Each row is a point on a landscape with many valleys, with its height.
A ball rolls from a point to whichever of its 4 nearest points has the largest drop for the distance, and stops where none of them is lower. Distance is the straight distance between rows; heights are no part of it.
(433) (h 3.93): [3, 7, 7, 5, 8, 14, -21, 4, -4]
(283) (h 2.86): [13, 11, -9, -13, 11, -9, 35, -8, -12]
(574) (h 1.05): [21, 16, -3, -6, 23, 5, 26, -1, -31]
(218) (h 5.57): [3, 3, -7, -3, -3, -12, 0, -10, 19]
(546) (h 4.20): [-3, -3, 5, 12, -2, 17, -37, 7, 5]
(139) (h 5.07): [-1, -4, 27, 0, 10, 32, -14, 20, -27]
(520) (h 0.65): [-8, -12, 18, 7, -3, 27, -34, 18, -5]
(538) (h 6.40): [0, -1, -19, 10, -16, -1, -32, -4, 28]
(58) (h 3.26): [19, 12, -11, -10, 16, -8, 43, -6, -23]
(46) (h 5.08): [0, 3, -3, 10, -1, 7, -32, 1, 13]
(407) (h 0.69): [-12, -7, -4, -10, -6, -33, 44, -11, 1]
(114) (h 6.05): [3, 2, -10, 7, -8, -5, -22, -8, 22]
(418) (h 6.96): [-5, -10, -21, 5, -30, -23, -9, -13, 40]
(473) (h 4.03): [6, 8, -3, -3, 9, 1, -2, -9, 5]
(166) (h 6.64): [-7, -11, -32, 14, -37, -12, -27, -8, 44]
(324) (h 0.70): [-31, -15, -2, 1, -14, -43, 43, -12, 6]
(575) (h 3.61): [10, 12, -5, -8, 12, -3, 16, -7, -9]
(103) (h 3.66): [2, 8, 4, 0, 13, 12, -11, 0, -8]
(453) (h 0.62): [-14, -7, -3, -6, -3, -32, 53, -7, -6]
(287) (h 6.49): [1, -3, -18, 7, -18, -10, -20, -10, 33]
(491) (h 1.49): [7, 12, 18, 0, 18, 28, 3, 15, -42]
(582) (h 1.38): [8, 9, -1, -6, 13, -2, 6, -6, -4]
(60) (h 3.33): [-2, -6, 24, 6, 5, 30, -22, 21, -18]
(132) (h 1.75): [0, -26, 31, 0, -6, 38, -27, 35, -9]
(273) (h 2.27): [-11, -19, 14, 15, -11, 26, -43, 23, 1]
(320) (h 1.71): [7, 11, 6, 0, 18, 18, -1, 2, -22]
(449) (h 3.47): [2, -3, -7, -9, -4, -18, 12, -13, 18]
(254) (h 0.60): [2, 6, 14, 2, 14, 21, -15, 12, -18]
(365) (h 1.47): [-5, -22, 23, 8, -11, 34, -37, 28, -4]
(386) (h 1.30): [-6, -6, -7, -8, -13, -29, 24, -10, 17]
(444) (h 0.87): [-25, -9, -4, -1, -6, -37, 52, -9, -4]
(544) (h 0.63): [18, 18, 4, 0, 25, 16, 18, 8, -41]
(361) (h 3.28): [2, 7, 11, 1, 11, 16, -18, 3, -11]
(221) (h 6.43): [-5, -4, -29, 13, -33, -5, -35, -6, 40]
(510) (h 4.87): [1, 5, 2, 7, 5, 6, -27, -1, 3]
(341) (h 6.36): [6, 3, -8, 4, -2, -1, -20, -5, 18]
(134) (h 1.91): [-6, -5, 19, 9, 6, 27, -28, 18, -11]
(369) (h 0.94): [1, 0, -6, -13, 2, -23, 32, -13, 4]
(146) (h 1.26): [5, 5, -5, -15, 6, -16, 39, -10, -5]
(505) (h 2.74): [1, 9, 15, -1, 16, 24, -8, 12, -26]
(356) (h 6.51): [-2, -4, -9, -6, -13, -23, 7, -11, 25]
(307) (h 1.20): [9, 16, 3, -1, 21, 14, 7, 1, -26]
(240) (h 1.94): [13, 16, -2, -6, 18, 9, 14, -4, -20]
(194) (h 3.41): [-7, -7, -3, 16, -12, 16, -46, 7, 12]
(414) (h 0.92): [3, 5, 20, 1, 16, 29, -5, 16, -35]
(252) (h 0.77): [-3, -2, -7, -12, -2, -27, 53, -8, -8]
(75) (h 3.94): [7, 5, -7, -9, 3, -9, 12, -10, 9]
(214) (h 0.73): [-15, -10, -3, -8, -10, -33, 37, -11, 10]
(228) (h 4.89): [-11, -12, -7, -6, -19, -33, 15, -11, 26]
(104) (h 8.03): [0, -4, -12, 2, -15, -20, 0, -13, 29]

Where does a ball stop that starts at each point below?
(491) => (254)
(240) => (544)
(58) => (544)
(287) => (520)
(356) => (453)
(166) => (520)
(139) => (254)
(194) => (520)
(510) => (254)

Call two points neighbours if one is among the 4 nearest of the other. Go from one point of each pair to the other, from neighbour to neighbour, staying as low as possible. Name the highest point that can't be avoided.
(520) and (254) => (134)
(453) and (582) => (58)
(520) and (582) => (240)
(254) and (544) => (491)
